Each row is a point on a landscape with many peaks, with its height.
From any point a climber takes the steepest step (rise divided by distance) to one of its 2 nearest points. It stops when none of these is higher. Distance is the straight distance between rows; heights are no part of it.
j796 h=85.8: [ 17  26  -1  -8   0  10  11  -6  19   4   5 -14  -2   2 -11 -12  -9   7
  45  23 -14   5  12 -27   0   1  60  -8  21 -46  -5  31 -11  -4]
j951 h=29.3: [  2   3  45 -19   2   6  12  19 -28  14  27 -10  17   3   1  -7  -5  10
  16 -22 -33   5  -4  -9  -8  10  22  15  26 -22 -12  -6 -10  -4]
j932 h=59.6: [  7  24  13   5 -14  -2   9   7 -32  10 -18 -30  18  11  11   0  15  -1
   7   2 -10  -9  -3  24   5 -10   4  22  -8 -22  -1  11 -30  -2]
j665 h=70.9: [  0   6  31  -3  26 -15  27  29  26 -41  36   4 -14   0  11  -1  12   8
  -5   6 -18 -22 -13  35 -24  19 -13   8 -22 -20  -7 -15  -1 -37]
j413 h=61.8: [ 16 -27 -15  18 -13   5  -9 -28  13  10 -21   4   9 -13 -16  -6 -11  -2
  16  -2  34  25 -10 -58  11  25   7  -4   9  17   2  22  22  25]
j738 h=39.6: [-10  -9  20 -25  30  -1 -14  -2  32   7  16   0 -11 -10  -2  -3  -6 -15
  12  45  -3 -10   2  19   9   1   6 -22   2   7  -2 -11  19 -27]
j201 h=37.1: [-20 -31 -55  29 -24   9 -12 -29   7   3 -19  31  -9  -3 -14   5  -7   4
 -14 -39  39  24   0 -43   1   9 -12  10  -2  36   8   7  24  40]
j799 h=58.5: [  5  -2 -32  32  -7  13  18   8   4   0   1  23  -2  -2   5   4 -16   6
 -21 -37   2  23 -10 -30  -9   7  -6  12 -18   3  19  -6   0  -4]
j550 h=27.0: [ -5   2  -3   4  20 -12   1  17  -1 -10   3  11 -12  -5  16   0   2   1
 -33  -7   7   4 -24   7   2   0 -26   2 -22  13  14 -24  -7 -29]
j930 h=65.6: [ 11   4  44   2  23  -5  37  35  15 -41  44   3 -11   3  11   4   4  15
   5 -13 -27 -13  -4  18 -31  29  -6  17 -11 -22 -15 -18  -2 -27]
j78 h=42.3: [  4 -12  23  -8 -17 -13  -9   5 -39  10  -2 -11  20  -1   4  -3  15   1
  -2 -14  -5  -8 -13  -3  12   5 -17  29   8  19   3  -2 -33  14]
j925 h=14.2: [ 17  26 -29  13 -17  18  -5 -25   9  10 -31 -21 -11   3 -13  12  -5  -4
  26  19  13   1  31  29   6 -33  22 -33   7 -35  -9  20  11  18]
j369 h=60.8: [ 14  12  15  20  16  -1  42  41   8 -44  34  13 -11   7  10   9  -8  19
  -7 -34 -25  -2  -4   8 -33  27 -10   9 -11 -21 -10 -21  -1 -20]
j353 h=8.1: [  8  24 -54  24 -16  26  27 -23  27  -3 -11  15 -25   8  -2   9 -28   8
  21 -11   7   8  25 -11  -1 -12  39 -32   0 -40   6  20  29   5]
j372 h=44.6: [ -7  -3  30 -21  -3 -13  -7   8 -37  19   0 -19  17  -1   8  -5  15  -2
  -7  -1 -12 -12 -10  25  11  -6 -12  23   1   8   4  -7 -27  -1]
j326 h=6.3: [  5  24 -54  21   4  25  30 -13  33 -20  -3   6 -26   1  -3   2 -19   1
  18  12  -4  -2  35  14 -13 -15  24 -37  -4 -41  -3  15  22  -4]
j671 h=34.6: [ -9 -17  11 -17   3 -20 -41 -16  -7  12 -10  10   0 -10   4  -8  14  -6
 -20  16  32  -5 -18  -1  25  -2 -16  -5  -2  44   6 -14  -6   0]
j667 h=56.3: [ -1  19   0   5 -34  -8 -13  -5 -31   3 -35 -17  13  11  -5  20  15 -11
   4   8  11 -12  17  37   9 -19 -12  -4  -4  11   7   7 -17  30]
j27 h=20.7: [  6 -31  43 -27  13  -5  -4  12 -30   8  24   3   9 -22   9 -18  11  16
 -19 -24 -11 -11 -25 -11  10   2 -23  36   3  16   0 -14 -26 -13]
j649 h=25.0: [ -9  24  21  -2  16  -4  18  15 -21  -9   3 -31  15   6  17  -4   7   6
  -8   1 -25  -8  -1  38 -22  -7 -17  -3  -3 -34 -17  -7  -8 -22]
j662 h=50.3: [  4  -8  35 -24  -5   3  -2  -3 -11  28   1 -16  28  -5  -1 -14   5 -13
  14   9 -17  -4  -4  -5  10   0  14  25  -2   1   9  10 -16  -1]
j726 h=14.7: [ -9  -9  53 -26  32 -13  17  18  -1 -17  41   1  -7  -6  19  -2   8  11
 -18  -6 -20 -16 -21  31 -11   2 -18  10  -4  -8  -8 -25  -2 -39]
j98 h=50.5: [ 16  19   1  19 -57  -4   4 -21 -22  -3 -29   0  11  10 -11  15   5   1
  25 -12  18   0   9 -23  16  -1  22   6  -6   1  15  34 -23  38]
j800 h=11.5: [ 12  17 -39  24 -47  20   7 -34   4  12 -30   9 -10  15  -6  13 -15   8
  14 -26  23  11  22  -6   8 -13  30 -22   5 -14   7  24  21  39]
j441 h=47.9: [  3  15 -14  13  12   4   6   8  10  -5   6  -2  -7   5   9   8 -13  -6
  -8  10 -12   3   7  12 -10   1   3 -20  -1  -4  -2 -11  14 -15]
j274 h=79.6: [ 15 -18  -9  19  -3  10  -1  -5   7  -1  -3  17   8  -7  -8  -5 -16   2
   0 -20  20  27 -10 -65  -5  25   5  -2  13  16   1  10  18  15]
j836 h=36.6: [ 15 -13  18   0   3   0   3  18 -27   6  19  -1  10  -5   4  -2  -3  10
 -10 -26 -11  10 -16 -24  -4  13  -4  16  12   7  -5  -9 -12  -7]
j412 h=54.2: [  1 -35 -16   5   6 -11 -33 -16   0  -5  -1  27  -2 -16  -5 -10   3   3
 -35 -18  30   8 -23 -45   9  10 -31  13   5  47  -3  -7   0   9]
j709 h=22.7: [-16  -2  47 -39  21  -3   0   9   6  12  26 -16  10   0   9 -16   5  -5
  -2  23 -24 -13 -12  31   3  -6   2   9  -6  -5  -4  -8   1 -30]
j167 h=62.6: [  7  27   5 -16  -9   8  -4 -22   5  20 -13 -25   5   5 -22  -1  -2  -8
  41  22 -15   1  20   9   3 -17  56  -7  16 -40 -16  30 -15  15]
j428 h=48.8: [ -6  -2   1   0   5  -9 -12  17 -28   4   9  -7  -2   7   8   3   2   2
 -28 -11 -12  -1 -11  14   1  -4 -17  -3  10  17 -10 -23  -7  -4]
j596 h=10.0: [ 10  19 -41  28 -33  19  21 -18  13   7 -17  16 -14  13  -3   4 -26   9
  10 -31  17  19  11 -26   2  -5  38 -19   5 -20  12  20  25  21]
j30 h=45.5: [  9  -5  19  -9  -7   3  -8  -5 -10  22   3 -12  17   0  -4  -3  -4  -4
  12   4  -9   8  -6 -18   5  10  21   6  18   7  -5   5  -3   7]
j162 h=52.5: [-15 -12 -20   5  -3 -14 -22   8 -25  -1   4  12 -11   7   7   1   3  13
 -40 -28   0   0 -14  -4   3  -6 -30   8   5  33  -2 -25 -16   2]
j644 h=35.4: [-15 -11 -44  18 -41   3 -19 -29 -11   9 -35  15 -14  12 -16  29   4  -3
  -2 -20  32  -1  28  21  12 -15 -21 -15  -5  38  13  -1  18  46]
j424 h=53.5: [ 16  24  -6  19 -40  -4   2 -12 -20   3 -42 -10  13   9  -4  12  17  -9
  19  10  14  -4  10   6  12 -13  11   8 -20  -1  21  32 -21  24]
j474 h=52.3: [-12  -6 -45  28 -28  14   4  -4  -5   9  -9  24  -5  11   0   8 -10   2
 -26 -38   7  17   0 -16  -5   1  -9   8  -6  16  18  -6  10  20]
j400 h=57.9: [ -5  29  12  -5 -25  -9   0   4 -35   3 -33 -30  21  10   5  12  21  -7
   6  13   3 -11  10  40  10 -19  -9  10 -14 -11   9   9 -30  14]
j119 h=31.3: [ 21  -9  26   2  32  -8  28  29   9 -34  29  12 -11 -14  18  -2   3   7
 -16 -14 -15   1 -23  -2 -11  22 -17  21 -23  -8   6 -17 -13 -39]
j23 h=40.6: [-17 -10 -43  20 -63  -1  -6 -24 -26  -8 -32  27  -8  16 -14  32  14  -2
   2 -30  21  -8  31   3   2 -15 -14  -3  -4  39  19  16   2  60]
j506 h=34.8: [  0 -12  19 -13  28  -4 -11   1  30  -6  27  10 -11  -9   0   1 -12  -8
  -2  25  -1  -8  -1   2   1  14   8 -17  10  20  -8 -21  17 -29]
j785 h=43.6: [  0 -29 -38  29 -39   6  -7 -28  -4  -5 -23  20   2   2 -19   2  -3  12
   1 -32  44  25   3 -54  -1  16  -2   6   5  34   6  21  22  55]
j595 h=39.8: [ -5   8 -27  19 -18   1  -9 -13   0  13 -36   4  -4   5   0  11   7 -10
 -10  11  30   6   0  15  18 -11 -20  -7 -24  20  26  -1   9  14]
j209 h=18.7: [  3 -27  18 -14   8 -13 -22   7 -24   6  11   6   5 -13  12 -13  11   4
 -32 -13   9  -9 -29 -11  17   2 -29  22  -2  30   3 -14 -26 -11]
j973 h=53.0: [ -1 -28 -10   8 -28  -2 -22  -9 -16   4 -13  11  10   8 -20  -2   1   8
  11 -24  31  14   5 -59  -5  21   9   5  32  34 -10  17   7  48]
j50 h=47.1: [ 12   6  21  -1 -54 -13  -6 -18 -27  -1 -18   0  22   7 -19  13   8  -1
  32  -8   8   1  14 -24   7   5  25  13  15  13   6  26 -23  46]
j439 h=24.2: [-22  11  36 -29  24 -10  15  17  -9   3  17 -28  13   3  13 -12  16   1
  -3  17 -28 -13 -10  44 -14  -9 -15   6 -10 -30 -12  -8  -5 -30]
j530 h=26.1: [-10 -19  -5   2  21 -11 -19  -6  19 -11  16  26 -18  -5   3   8 -10  -4
 -30  -2  15   5  -7  -6   0   7  -7 -23   4  39 -10 -28  16 -19]
j902 h=51.1: [ -3  10  33 -19  24   6  23  18  21 -15  30 -12   2   1   5  -9   6   1
  25  25 -37 -15   5  14 -16   9  19   8  -4 -31 -13   4  -1 -28]
j229 h=39.7: [ 13  -9  28  -7 -15  -5  -1  15 -45  14  12 -10  19   3   0  -6   5   8
   6 -32 -13  -4  -8 -15   3  12   1  29  22   7  -6  -3 -32   9]
j345 h=18.9: [  1   2  -2 -20  13   5 -16 -24  21  31 -12 -29  -3  -1 -20   4  -3 -17
  38  44  -2   0  22  26   9 -19  28 -18  17 -19 -15  12  10   2]
j66 h=16.0: [ -7  25   3 -15   1   2 -19 -13   2  13 -26 -41   9   0 -10  -2   9 -19
  12  38  -9  -5  19  52  -9 -31   5 -26   9 -28 -20   2   3  13]
j491 h=13.0: [ 10  21 -32  19 -34  13  -1 -31   2  12 -35 -10  -7  12 -12  17  -7  -4
  16  -2  20   5  26  19   8 -27  20 -27   0 -12   1  21  15  31]
j64 h=25.8: [-15  11 -22  14  18  -6   9  15  20 -18   0  20 -20  -1  14   4  -9   1
 -32   3   3   6 -10  19  -6  -3 -22 -13 -27   2  11 -25  10 -23]
j255 h=29.2: [-12 -10 -14   1 -14  -6 -33 -11 -20  10  -6  -5  -4  14  -6  15  -1  -2
 -13  -6  14  -1  17  18   5 -10 -18 -21  26  39 -18 -14   7  20]
j556 h=53.4: [ -2   8 -19  13 -41  -6 -14  -9 -31  -3 -26  -2   2  14  -9  25  12  -6
  -5  -9  12  -8  20  19   9 -13 -15  -2   1  29   8   1  -7  38]
j149 h=57.3: [ -1  12  35 -18  -3  -4  16   7 -29  16  -7 -33  22   2   7 -11  18   0
  15   4 -27 -11  -5  22   4 -10  11  32 -12 -29   0  14 -31 -11]
j92 h=70.5: [ 11  13  16 -14  -9   6   0 -13   7  24  -5 -20  11   3 -17  -9  -5  -8
  42  20 -13   6   6 -16   5  -2  50   0  18 -28  -5  26  -9   7]
j559 h=56.9: [-22 -19 -36  13   5  -6 -18   6  -3  -6  10  33 -17   2   2   8  -7  10
 -53 -39   5   8 -16 -16  -2  -5 -29   9  -1  32   1 -27  -7   1]
j330 h=26.5: [ -6  32  33 -10  -6  -1  13   0 -31   3  -6 -45  27   8   3 -15   7   7
  18  -5 -34  -6   8  35 -20 -24  14   5  12 -57 -34   4 -16   6]
j538 h=30.7: [-19 -27 -34  13 -30 -12 -26  -2 -22  -7  -4  15  -7  10 -13   8   6  12
 -22 -33  13  -9   2 -29   9   5 -26  18  19  52  -4  -1 -13  39]
j151 h=26.9: [-26 -25 -46  17 -46  -7 -19   1 -22 -14 -12  20 -12  18 -16  11   6  15
 -10 -46   6 -14  17 -33  -3   1 -22  17  24  42 -10   9 -10  58]
j262 h=57.0: [ -1  10  -5  19  12   1  28  30  -2 -30  26  12 -10   7   9  11 -15  16
 -24 -31 -23   9   0   3 -28  13 -17   1  -7  -8  -8 -30  10 -13]
j625 h=75.3: [ 23  -5 -23  26  -4   5   9  -4   9   6 -18  12   9 -14   5  -9  -6  -5
  -9  -2  12  17 -23 -36   7  11  -7  14 -25   0  28  15  -2  -9]
j643 h=22.4: [ 19 -34  29 -17  21   3  -8  -2  20   2  22  14  15 -28   1 -15  -6  -9
  -9   1   0   5 -23 -43   6  21  -9  10  -1  17   0   0   6 -16]
j19 h=64.4: [ 15 -12 -11  11  -6  -4 -11  -6  -6   4 -14   8  14 -14   3  -7   2  -7
 -17  -4  17  10 -22 -28  11   8 -22  20 -16  27  18   2 -10   2]
j679 h=65.2: [-14  11  29 -21  38  -9  31  25  23 -28  24  -8  -8   0  17  -9  26   5
   4  30 -25 -28  -7  36 -17   4 -16   9 -25 -38  -6   1  -8 -44]
j415 h=4.8: [  7  28 -42  16  15  16  20   1  26 -18   1  -6 -19  -3  -1   2  -5   1
  23  35  -7  -7  27   8  -5 -11  21 -24  -8 -40   4  22   6 -13]
j659 h=25.2: [ 21 -25  38 -16  32  -4   0   9  24 -18  31  23  -1 -28   9 -12  -1  -5
 -23  -1   0  -3 -28 -26   5  16 -15  13 -17  12   2 -14  -8 -31]
j295 h=26.6: [  9 -27  43 -32  13   8  -3   3  18  17  25   4  22 -20  -2 -19  -4 -10
   6   4 -12   3 -15 -33   9  12   8  22   6   7   3   2   0 -12]
j754 h=36.0: [  8  -7  41 -15  18   9  12  24  10 -10  36   8   6  -2   1   0 -15   1
  16 -11 -21   3   0 -23 -13  28  21   0  23  -6 -15 -14  10  -8]
j828 h=35.3: [ 17 -25   0   0  14   0 -21 -23  23  12  -8  13   6 -25  -1 -14  -5 -12
  -2  23  27   9 -21 -34  19  17 -11   1  -8  25  10   5  13  -8]
j747 h=20.0: [-15 -18  42 -45  23   6  -5   1  29  22  30  -2   4  -7  -2 -13  -6 -13
   9  31 -21  -9   2  13   7  -2  17   2   1  10  -7  -8  11 -25]
j144 h=24.7: [ 16  -2  -9   7 -25   2 -16 -39   6  25 -27 -19   0   4 -30  17  -4 -10
  48  23  21   5  17   0  20  -6  28 -12  11  -1   0  30   7  30]
j475 h=60.7: [  6  12 -18  23  14   2  34  24   7 -19   0   9  -8  -5  17   4  -4   6
 -19  -9  -8   9 -13  -2  -6   6 -17  17 -36 -15  20  -2  -8 -32]
j718 h=15.3: [  9  31 -10   3 -19  13 -16 -21  -3   9 -38 -33   3   2 -14   7   2 -12
  15  25   7  -5  31  48  -6 -44  10 -28   5 -34 -15  11   1  31]
j59 h=16.1: [-10 -15  43 -26  29 -16  -5  15 -12  -5  36  12  -9  -8  18 -10   8   7
 -29  -5  -6 -12 -28  18   6  -2 -21   3  -5  12  -5 -30 -12 -34]
j663 h=28.9: [  8  -8  12   0  31 -11   9  18  22 -23  17  22 -13 -15  17   0  -3  -1
 -30   3   2  -2 -29  -8   0  13 -23   6 -27   6  13 -17  -8 -36]
j446 h=31.0: [ -9  -9 -45  21 -27  14 -11 -31   3  16 -24   9 -10  11 -11  20 -10  -5
   3 -21  27  15  18   2   6  -8  -1 -20   6  22   5   4  34  31]
j841 h=17.3: [ -8 -12  25 -16  19 -22  -5  18 -32   2  16   3  -9  -8  18 -12  12  14
 -37 -17   5 -12 -29  16  11  -7 -35  15  -3  13   4 -26 -30 -25]
j647 h=53.3: [ 17  36  -7  10 -28   4   0 -15  -9   8 -39 -20   8  12  -8   9  11  -7
  27  21   5  -5  13  18  13 -24  27   0  -9 -24   7  32 -21  21]
j850 h=46.4: [-18  -9 -48  24 -50  12   0 -13 -18   4 -23  25  -6  16  -7  14   1   0
 -15 -42  13   2  14  -8   0  -7  -5  12  -4  27  17   7   7  51]
j624 h=52.4: [ -1   1  -9  16   3   5   6  16  -4  -8  13   7  -5   6   5  12 -17   5
 -16 -20 -14  12  -1 -10 -13  11  -3  -9   7   6  -6 -19  12  -8]
j395 h=27.2: [ -8   5 -19   8 -12   4 -22  -1 -20   4  -5  -6   2  13   1  10 -12   1
 -20 -10  -8   4  17  21  -9 -12 -12 -28  29  14 -20 -21  19  21]
j642 h=68.1: [  7  26   1 -10  17  10  26   8  28 -18  20  -7  -4   0  -9 -10   2   7
  42  31 -30  -9  20  -6 -10   2  50  -8  14 -51 -10  26  -7 -14]
j44 h=29.8: [  2 -21  23  -9  31  -8 -14   1  28 -17  27  27 -14 -10   2   1  -9  -3
 -21   2   9   2 -11 -20  -1  18  -5 -13   1  33 -11 -25  11 -20]
j140 h=45.4: [  0   5 -16  -5  30  -3  -6   0  33  -3   2   1 -22  -8   1   5  -7 -11
   6  41  10  -8   7  22   8   1  -3 -31 -10   1   5 -10  16 -25]
j404 h=17.2: [ -7  12  17 -26   8   2 -10 -14   8  28  -6 -29   9   1 -12  -5   0 -18
  26  39 -21  -2  18  33   0 -17  24 -10   7 -22 -14  10   5   2]
j583 h=21.4: [ 12  -8 -15  -2   1   6 -16 -30  19  26 -15 -26 -10  -1 -19  12 -11  -7
  44  31  14   7  23   7  15 -10  27 -25  16 -11  -9  15  17   4]
j86 h=37.6: [-11  -5 -30  12 -16 -11 -22 -10 -10   3 -25  15  -5   0   2   4   8  -3
 -26  -5  32   3  -9   2  17  -8 -26   2 -17  40  22 -10  -3  16]
j635 h=43.5: [ 18 -38   2  -4  15  -7 -25 -23  16  -1   0  23  14 -28  -2 -18   1  -7
 -22  -3  26  11 -31 -51  13  21 -22   7   0  36  -1   8  11   5]
j36 h=32.3: [  3 -15  58 -33  13  10  15  26  -4   6  46   0  13  -5   1  -7  -5   9
   8 -21 -26   1  -3 -18 -12  15  11  23  17  -4 -14 -18   3 -14]
j168 h=42.5: [-15  -4  43 -43   1 -11 -16   0 -18  30  -1 -17  15  -6   7 -17  16  -9
  -6  17  -5 -14 -14  25  20 -11  -8  25  -7  15   8  -8 -18  -3]
j299 h=34.3: [-15 -22 -27  14 -32 -16 -27 -13 -22  -4 -21  20  -8   2  -7   8  15   4
 -21 -17  24 -10   1 -12  11  -2 -35  13  -3  56  10  -1 -15  37]
j869 h=41.7: [  6  -3   4   3   1   4 -12  -3  -2  17   4  -7   7   5  -6   6 -11  -5
   8   1  -2  12   5 -18  -7  11  21 -13  27   9 -11  -3  16   4]
j17 h=47.0: [  4 -10   9   5 -42  -9 -17 -12 -28   2 -11   5  20  11 -17   6   3   6
  25 -15  19   8   9 -44   7  14  17   8  31  23  -2  21  -8  51]
j366 h=31.6: [-11  -7   3  -9  -5 -14 -36  -9 -13  15  -8  -6   1   3  -1   5   7  -8
 -13  10  11  -7   0  18  10 -10 -11  -8  11  36   0 -13   0  10]
j341 h=57.6: [ -4  21 -11  11  25  -9  32  30  12 -26   2   0 -11   6  19  -2   6   7
 -15   8 -12  -4 -11  24 -15  -1 -19   0 -33 -29   8  -4  -2 -39]
j219 h=22.9: [ 12 -31  52 -34  15   3   1  10  -7  12  29   4  21 -27  10 -22   1  -1
 -11 -17 -12  -5 -23 -18  10   8 -13  36  -8   3   7  -1 -13 -20]
j883 h=57.1: [ 13  37 -15   1  -9   8   0 -21   4  10 -26 -28   5   4 -13  -1   7  -2
  35  28  -7  -4  19  19   8 -33  46 -11   6 -47  -7  38 -24  10]
j246 h=54.1: [ -5  -6  45 -35   0   1  15   5 -13  32   2 -25  25  -7   8 -22  13  -7
  18  11 -23  -9  -8  11   9  -8  10  43 -17 -14  11  11 -28 -12]
j898 h=40.0: [  0  -4 -12   9 -11  10 -11  -6  -8  11   2   4   4  15 -12  12 -20   2
   6 -18  13  19  17 -26  -5  10  20 -27  40  14 -19  -5  27  20]
j160 h=55.8: [-12  29 -17   9  21  -2  28  24  -1 -19 -13 -17  -2   9  23  -6  14   6
 -11  15 -12 -10  -2  40 -17 -15 -18  -6 -28 -46   6   2  -5 -31]
j944 h=46.8: [-14  18 -52   9  18   5  10   2  33  -7 -18  10 -28  -2   7   5  -3  -9
  -2  29  12  -5   9  37   5 -19 -18 -32 -27 -16  14 -11  21 -20]
j96 h=33.9: [ 20 -11  23   4  20  -3  16  26 -14  -9  25   4  -1 -16  14  -3  -1  12
 -19 -30 -12   3 -22 -20  -7  17 -21  22  -4   1   3 -15 -16 -23]
j63 h=65.9: [ 17   1 -25  26   5   9  24  12  13 -11  -8  16   1 -11  15  -2 -14  -3
 -17  -7  -3  17 -16 -28  -3   9 -10  13 -30 -12  25   3  -4 -20]
j846 h=44.5: [ -8 -11 -29  15 -23   5 -18  -6 -15  10  -4   5  -4  16 -12  12 -10   7
 -10 -28  13  11  12 -24  -5   6   1  -9  28  32  -9  -6  15  33]
j937 h=30.8: [ 19 -14   1   4   3   0 -13 -15  14  19 -13  -6   6 -12  -5  -7  -1 -13
  14  24  16   7 -13 -24  18  10   6   2  -2  14  15  15   7   1]
j298 h=23.5: [-12 -16 -29  13  14   1 -19 -11  18  -1   1  24 -18  -3   0  10 -13  -1
 -27  -7  19  17  -4  -6   4  -2 -18 -15  -5  35   0 -25  22  -9]
j775 h=49.5: [ -2   0 -20  17 -36  -3 -14  -1 -34  -2 -13   4   5  19  -6  11   1   2
  -8 -27   2  -1  13  -6   0  -4  -6   6  19  25  -2   0  -9  33]
j228 h=39.1: [ 11  14  30  -4   8   7  16  32  -3 -14  30  17   1  12  -6   6 -18  14
  12 -25 -18  13   4 -29 -21  32  24  -7  30 -15 -16 -15   9  -5]
j60 h=49.9: [-13  22 -21  -1  33  -2   3  12  31 -15  -4  -5 -24   0  13   0   5  -6
  -3  46   2 -13   7  46  -3 -11 -18 -33 -17 -22   7 -10  15 -29]
j377 h=64.8: [-14 -36 -29   8  16 -11 -26  -4   6 -13   6  41 -12 -10  -4  -5  -5   4
 -46 -32  21  12 -23 -38   1  -2 -28  11   0  41  -2 -21  -8   2]
j165 h=27.5: [ 16  -8  -2   8 -16  -1 -19 -26   0  20 -24 -15   4  -1 -18   5  -1 -10
  28  25  21   7   4 -16  18   3  14   0   0  13   9  23   4  17]
j666 h=3.3: [  4  22 -31   7  32   6  27  15  37 -38  19  -2 -23   1  -2  -8   8   4
  26  50 -14 -20  23  19 -17   4  16 -12 -11 -39   3  16  -3 -18]
j782 h=31.4: [ 16 -18  41 -22  20  14   8  15  30   0  34  17  12 -13  -4  -9 -12  -7
  21   9 -18  -1  -2 -39  -2  28  21   9   8  -1  -2   4  10 -11]
j650 h=41.8: [ -8  14 -45  16  -9   8  -4  -9   5  16 -31   3 -15   3   2  12  -3 -11
 -13   4  21   6  11  31  10 -21 -17 -21 -19   7  16  -7  20   5]
j547 h=51.0: [ -1  26  -3   3  15   5   5   5   9  -7  -2 -24  -1   3   6  -3  -2  -3
   4  27 -19  -3  12  29 -13  -9   7 -19  -2 -31 -10  -1  11 -14]
j486 h=38.8: [ -7 -21  38 -36   7 -12 -30 -13  -1  24   3   2  10 -16   4 -21  12 -12
 -12  19  12 -11 -20  -2  26  -4 -10  14  -1  29  12  -9  -7  -5]
j79 h=57.7: [  4  11  15 -16  29   9  26  20  35 -25  34   2  -6   0  -4 -14   8   4
  41  39 -37 -17  13   6 -18  11  36   8   0 -39  -6  17  -4 -18]
j443 h=46.2: [  1  18  34 -14  11  10  22  20  10  -7  27 -11   8   2  -1  -6 -10   3
  29   6 -36  -3   9   0 -17  10  36  -5  18 -40 -17   3   4 -14]
j427 h=54.3: [-10  22   3 -12  31  -5  11  12  15 -14   4 -18  -2  -1   7 -12  12  -5
  11  41 -22 -15   5  33 -11 -10  -3 -14  -7 -40  -5   2  -1 -28]
j457 h=42.0: [ 11  26  25   0   5   9  18  24  -1 -11  21   3   6  13  -1   0 -19  10
  25 -20 -17  11   9 -21 -13  21  42 -14  29 -35 -15   3   6  -6]
j874 h=27.6: [ -3  18  39 -17  -7   1  15  13 -28  12  12 -30  22  10   4  -8  -1   6
  21 -16 -36   2   2  15 -12  -3  25  10  25 -37 -21   1 -12   5]
j284 h=25.7: [-15  27  26   1  11  -2  25  10 -21 -17  -2 -41  23   9  11 -16  12  10
   9  -3 -34 -11   5  41 -33 -19  -6  -6   6 -63 -32   2 -10 -17]
j631 h=59.5: [-15  11  27 -22  35 -12   8  14  28 -19  23  -4 -11  -4  13  -7  11  -4
   4  45 -17 -24  -6  34  -6   3  -8 -12  -9 -18  -4 -10   5 -36]
j809 h=44.2: [-17  15 -61  13   2  18  12  -7  27   5 -29  16 -26  -4  11   7 -10 -14
 -14   4  18   5   8  29   5 -21 -16 -23 -33 -10  25 -10  27  -9]
j651 h=24.5: [-17   1 -38  19   6   5   1   3   9  -5  -4  24 -13   8  10  13 -13  -2
 -38 -19   3  12  -1  13  -5 -11 -17 -14 -14  13  10 -26  15  -8]
j813 h=64.0: [  9 -33 -14  10  -5   0 -17  -9  -2  -1   2  16  10  -3 -13  -8  -8   5
  -7 -29  28  23 -13 -71  -6  24  -4   4  27  33 -13   9  18  31]
j319 h=2.3: [  6  10 -20   5  31   1  18  17  42 -31  18   9 -30  -4   1  -1   3  -1
  14  46  -5 -17  15  19 -12  10   2  -9 -17 -15   7   2   4 -27]
j361 h=13.7: [-16  -8  63 -38  31 -13  25  19  13 -12  43   0  -1  -9  16 -14  15  13
  -4  11 -19 -23 -18  31  -3   0 -17  21 -20 -18   0 -13  -4 -45]
j382 h=32.2: [-21 -30 -54  24 -27  11 -14 -39   9  12 -24  21 -15   8 -15  15  -3   2
  -6 -32  38  19  13 -14   3   0  -7  -6  -1  37   7   4  30  37]
j184 h=51.7: [  9 -21 -23  27 -33   6  -6 -36   3   7 -29   4   4   3 -18   4  -7   5
  18 -12  46  20   1 -46  12  13   9  -5   4  20   9  25  21  40]
j830 h=54.4: [-11  31  -5   4  24  -3  31  20 -12 -10 -24 -35  10  11  20 -10  24  10
   1  19  -7 -14  -4  33  -7 -19 -11   6 -21 -62   0  22 -23 -27]
j604 h=46.5: [ -9   8  16 -10   9 -12  -6  11 -26   9   0 -15   2  -1  16  -4   7  -2
 -18   5  -7  -7 -14  29   4  -5 -19   5  -5   2   1 -14  -9 -15]

Where does a climber stop that starts at each point below?
j446: j625
j59: j796
j326: j377
j66: j377
j898: j932
j439: j796
j754: j796
j299: j60
